A landscape with many valleys, sampled at points; each row gives a point and its height.
From any point a ball rolls to the lowest of the 2 points nearest to it. It stops when none of these is lower. Distance is the straight distance between rows; heights are no part of it.
velaz h=706: [141 117  89 112 147 118 140 138 127  76 137 173 140 153 128  90  73 165
  89 166 113]
Geza h=427: [130 131  98 184 100  83 142 128 160 115 127 152 178 171  89 109  73 144
 137 118 114]
tel h=225: [149  90 131 125  70 123 119 148 109 100 113  79 122 145 141  92 116 144
 110 135 116]
Duros h=253: [162 141 121 137 153  82 112 144 157 132 157 171 131 166 112  69  86 107
  76 138 151]
Zigug h=312: [100 123 134 110 126 163 122  99 130 145 120 127  92  93 137 194 142  69
 116 160 163]
rak h=717: [ 99 109 108 114 136 146 146 129 112 112  95 158 127 138 145 116  63 166
 102 144  91]
Fesop h=368: [ 94 112 116 101 112 155 143 109 123 138  82 117 109  74 112 164 123  50
 145 110 127]
Fuzef h=530: [ 94 115  67 127 163  97 126 141 161 115  99 110 188 111 135 114 128 111
 150 114 111]
lala h=268: [100 122 160 105 133 205 136 114 108 135 107 156  78 122 110 181 121  59
 121 143 160]
Lazil h=696: [126 123  99 150 161 143 137 137 161  90 137 151 120 138 107 102  92 154
 105 192 127]
dun h=360: [124 146 156 164 123 171 134 101 175 162 161 104 123 115 157 192 181 131
 138 154 158]
Gop h=186: [117  84 194  68 139 189 113 112  93 128 132 146  98  97 134 158 162 167
 120 128 159]
pakod h=432: [ 99 183 122 151 208  81 155 144 140  98  79 127 175 150 121 155 142 134
 180 131 155]
Fisig h=373: [148 172 165 162 193  64 129 132 160 126 109 136 185 137 134 148 135 105
 160 153 176]
dazav h=385: [120 107 129  98 119 165 140 132 122 132 139 132  77  64 127 125 129 115
 122 146  95]
fod h=318: [154 159 114 162 128  80 159 129 147 124 113  73 127 115 118  74 139 159
 146  86 106]
gof h=610: [142 184 153 155 169  87 159 128 137 158 113  73 116 118 150 126 172 116
 129 127 173]
mut h=560: [109 187 150 143 147 110 130 133  95 190  84  99 139 101 107 179 200 101
 166 138 120]
nepu h=682: [119 124 140 160 171 137 147 164 179 100 141 140 144 152 111  97 120 115
 120 192 175]
pef h=472: [112 128 145 177 135 107 145 114 152 142 105 111 111  96 132 147 126 145
 136 132 133]
Dez h=507: [138 186 143 142 201 137 152 113 134 159 112 109 178 117 168 190 163 124
 132 148 102]
Mekal h=736: [ 92 118 134 114 176 170 165 131 127 136  91 142 135 111 181 158 116 125
 125 163 103]
tados h=410: [111 185 101 130 143  79 141 156 133 141  87  97 151 145  58  80 177 171
 176  96 156]
Tafi h=473: [121 215 136 143 218 107 143 139 131 142  97 128 189 144 135 171 167 139
 192 142 124]
pidep h=446: [123 127 178 178 135  75 140 129 132 136 104  73 105 121 117 141 147 163
 116  84 137]
rodan h=361: [134 171 119 153 157  75 127 112 155 146  98 114 152 136 103  99 145 152
 174  82 140]
kifo h=227: [111  94 172 119 152 159 102 128 131 138 141 127 112 112 142 163 157 160
 103 157 156]
fuvuz h=482: [125 101 110 170 162 121 127 117 189 156 112 140 154 107  89 129 131 156
 115 152 132]
vanom h=313: [129 127 157 127 108 127 118  91 132 192  78 114 133 107 140  98 126 127
 116 122 162]
zari h=726: [ 90 120 130 111 153 177 134 113 124 121 101 146 130 127 152 143  71 124
 136 121  91]
duf h=134: [168  92 142  69  93 176 145 129  68  83 124 131  63 149 104 110 135 146
  96 113  98]
Pok h=431: [152  89  85 103  94 113 121 123 128 120 164 150 105 101 118  75 141 192
  87 136 120]
dig h=402: [133 161 129 174 154 118 134 106 174 158 130  86 148  98 134 184 212 129
 176 131 155]
Kipuf h=494: [116 120  70 133 132 122 114 128 143 127 103  92 145  90 108 122 143 111
 179  92  64]
zoso h=458: [133 166 185  98 121 183 188 133 112 123 167 140  89  45 151 200 116  91
 133 136 122]
Pina h=750: [ 94 139 129 134 191 157 143 149 138 158 111 123 191 117 149 144 119 127
 100 177 133]
dilev h=205: [157 141 155 132 166  98  81 142 127 140 156 172 109 141 135  95  94 139
  85 165 152]
Kan h=289: [125  83  98 111 115 111 119 158 117 103 149 132 179 196 122 103 100 135
  75 115 147]
fav h=496: [127 131 177 124  69 153 140 130 107 105 128 117  44 108 139 126  88  97
 148 122 121]
Mirad h=272: [132 106 154 125  83 130 119 129 120 145 111 122  96 116 153  89 120 144
 110 157 157]
regu h=533: [124 119 115 145 101  77 108 161 126 129 106 122 170 203 157  91 124  94
 147  94 143]
vude h=305: [128  73 118  78 101 165  72 130  88  84 155 191  81 131 108 135 153 131
 142 129  99]
vaf h=339: [151  82  84 127 110 109 105 147 110 123 165 134 201 207 120 148  93 144
  98 102 107]
mevu h=178: [113  85 173  66 116 182 129 139  67  99 127 143  76 107 106 115 167 157
 106 140 121]
Goreg h=558: [151 108 128  83 109 150 130 129  93 143 126 130 121 114 118 117  97  99
 117  58  46]
kegip h=457: [115  95 123 168 142 102 129 139 178 120 118 144 186 136  89 105  94 153
 128 130 126]
pifek h=351: [135 136 128 146 139 103 110  98 162 179 109 115 151 132 127  85 132 133
 126  88 164]
bepit h=515: [109 125 146 154  59 139 100 111 137 109 132 108  85 126 125 139  99 100
 178  84 112]
gegen h=585: [125 183 145 137 163  72 140 142 106 180  69  90 153 115 116 129 191 143
 156 127 150]
gipa h=204: [ 92 132 151 105 127 174 104  97  83  91 141 178  80 142 120 123 100 183
 117 145 144]
Ruzu h=377: [142 105 159 169 136  58 114 163 138 100 143 127 126 162 132 118 101 148
  95 125 130]
rozo h=267: [127 101  94 110 110 155  86 144 104  88 167 163  90 176 117  90 141 149
 118 142 115]
mito h=438: [156 168 189 109 113 168 160 121 120 176 167 139 118  63 165 193 146 105
 131 140  95]
kogo h=518: [127 101  75 114  53 133 147 127  93 118 194 125 139 172 151 142  86 160
 105  99 116]
Dogeg h=326: [157 131 155 168 175  92 102 127 164 138 102 143 170 124 115 155 125 112
 135 197 155]
tofo h=389: [145 146 159 133 133 179  91 103 163 150 182 139  90  94 152 178 156 110
 154 159 146]
gutem h=452: [161 102  82  83  65 141 125 111  74 131 175 157  95 146 101  80 147 177
  78 112 108]
tata h=628: [150 168 162 157 168 137 161 115 146 171 113  89 130 144 165 143 161 119
  89 159 178]
Vur h=574: [141 120 137  98 124 119 132 120 105 180  96 153 111  96 149 115 104  78
 137  86  72]
fuz h=552: [123 111 100 116  79  90  78 116 125 141 165 175  99 134 156 124  93 118
 119  95 119]
dofas h=218: [118 101 111 131 138 147 108 140 154 113 158 138 116 160 143 103 110 148
 116 100 119]
ramet h=532: [107 101 116 130  46 137  82 124 117 114 162 146  95 153 127 142  91 102
 152  93 114]
ded h=645: [143 191 149 173 160 130 176 128 161 164 117 112 184 160 147 147 180  99
 105 179 185]
ginat h=411: [145 112  87  93 121 148 119 106 136 120 169 157  81  80 131  94 127 160
 118 141 101]
karu h=534: [110 158 143 122 177 145 127 116 114 167  90 102 146 100 135 169 150  93
 147 108 116]
zedel h=499: [108 151  89 130 126  76 114 145 110 121  73 103 154 192 130  95 148  89
 164  84 159]
vif h=158: [119 143 145 114 164 133  82 119  99 109 167 173 102 127 143 120 101 177
  89 159 154]
rizet h=343: [138 138 122 153  89  72 124 155 150  92 132  92 208 161  83  78 118 111
 164 112 149]
Nire h=276: [155 103 118 141  78  99 115 149 140 124 102  70 175 131 121  71 126 129
 141 121 128]
dogub h=332: [149  82 111  72  78 190 119 129  88  62 156 175  84 125  82 138 127 118
 153 114  71]
Posid h=495: [126 120  71  85  73 147 143 115  57  95 208 158 152 177 130 119 114 201
 108 122 121]
ruz h=415: [150 171 145 128 139 146 108 117 138 169 166 135 123  76 173 189 150  91
 123 172 110]
mem h=275: [139 122 155 145 172 127  85 120 156 124 149 113 144 100 129 186 136 138
 108 184 178]
Kal h=338: [151  84 138 132 107  63 144 170 125  94 154 156 162 191 119 106  93 151
  82 129 144]
bula h=300: [168 147 105 152 114  86 133 154 152 141 138 121 116 148 118  44 107 107
  91 144 126]
tase h=459: [109 170 108 126 133  81 125 123 118 140  70 100 112 146 147 108 170  92
 188 100 160]
tifak h=386: [113  95  67 155 104 100 125 113 138 120 130 136 174 173 112 154  84 140
 116  90  97]
san h=245: [ 93 137 159  95 116 218 117 115  76  97 123 181  58 129  98 131 107 109
 133 154 141]
mupup h=470: [126 140  84 137 152 144 137  84 164 138  81  99 126  89  97 133 162 122
 181 101  99]
lita h=437: [129 125 102 140 173 150 142  97 177 138 110  97 137  85 137 175 192 109
 165 146 131]
bav h=565: [141 111 112 122  90  85 112 127 122 157 114 138 116 132 175  98 111  95
 123 101 112]
zapav h=176: [171  75 121  85  72 137 137 144  71  96 116 102  99 150 139 127 124 131
  94 115  78]
silaf h=418: [ 98 136 104 122 106 112 137 111 120 127  79  91 103 110 147 123 144  76
 167  96 133]
Vupel h=476: [126 154 192  88 106 194 169 140  94 101 155 139  50  67 128 144  99  90
 142 137 136]
Fisuz h=474: [130 128  85  64  50 162 120  97  39 110 188 180 126 164 113  92 133 176
 129 106 106]
Mul h=414: [104 111 152 168 139  52 134 159 124 120 100 100 149 154 124 135 129 146
 109  93 137]
Bazez h=358: [143  96 154  95  97 181 131 136 126  84 152 157  73  73  88 140 108 113
 158 102  84]
Dutil h=320: [131 158 143 167 151 136 117 112 185 140 183 116 161 111 154 197 153 138
 105 169 181]
tano h=543: [138 115 100 103  79 151 133 135  88 130 150  95 152 140 128 125  87 128
 120  75  48]
Kidef h=271: [117 113 104 158 127 119 156 159 163 117 159  93 138 123 128  80 114 157
 126 103  90]
nomo h=665: [132 144 138 157 193 141 170 138 192 134 133 121 171 153 125 110 154  91
 113 170 197]

Where does a ball stop that starts at each point below?
Pok | dofas
fuvuz | Kan
pef | Kan
ded | duf
zedel | vif
ramet | duf
Fuzef | Kan
Mekal | duf
dig | duf
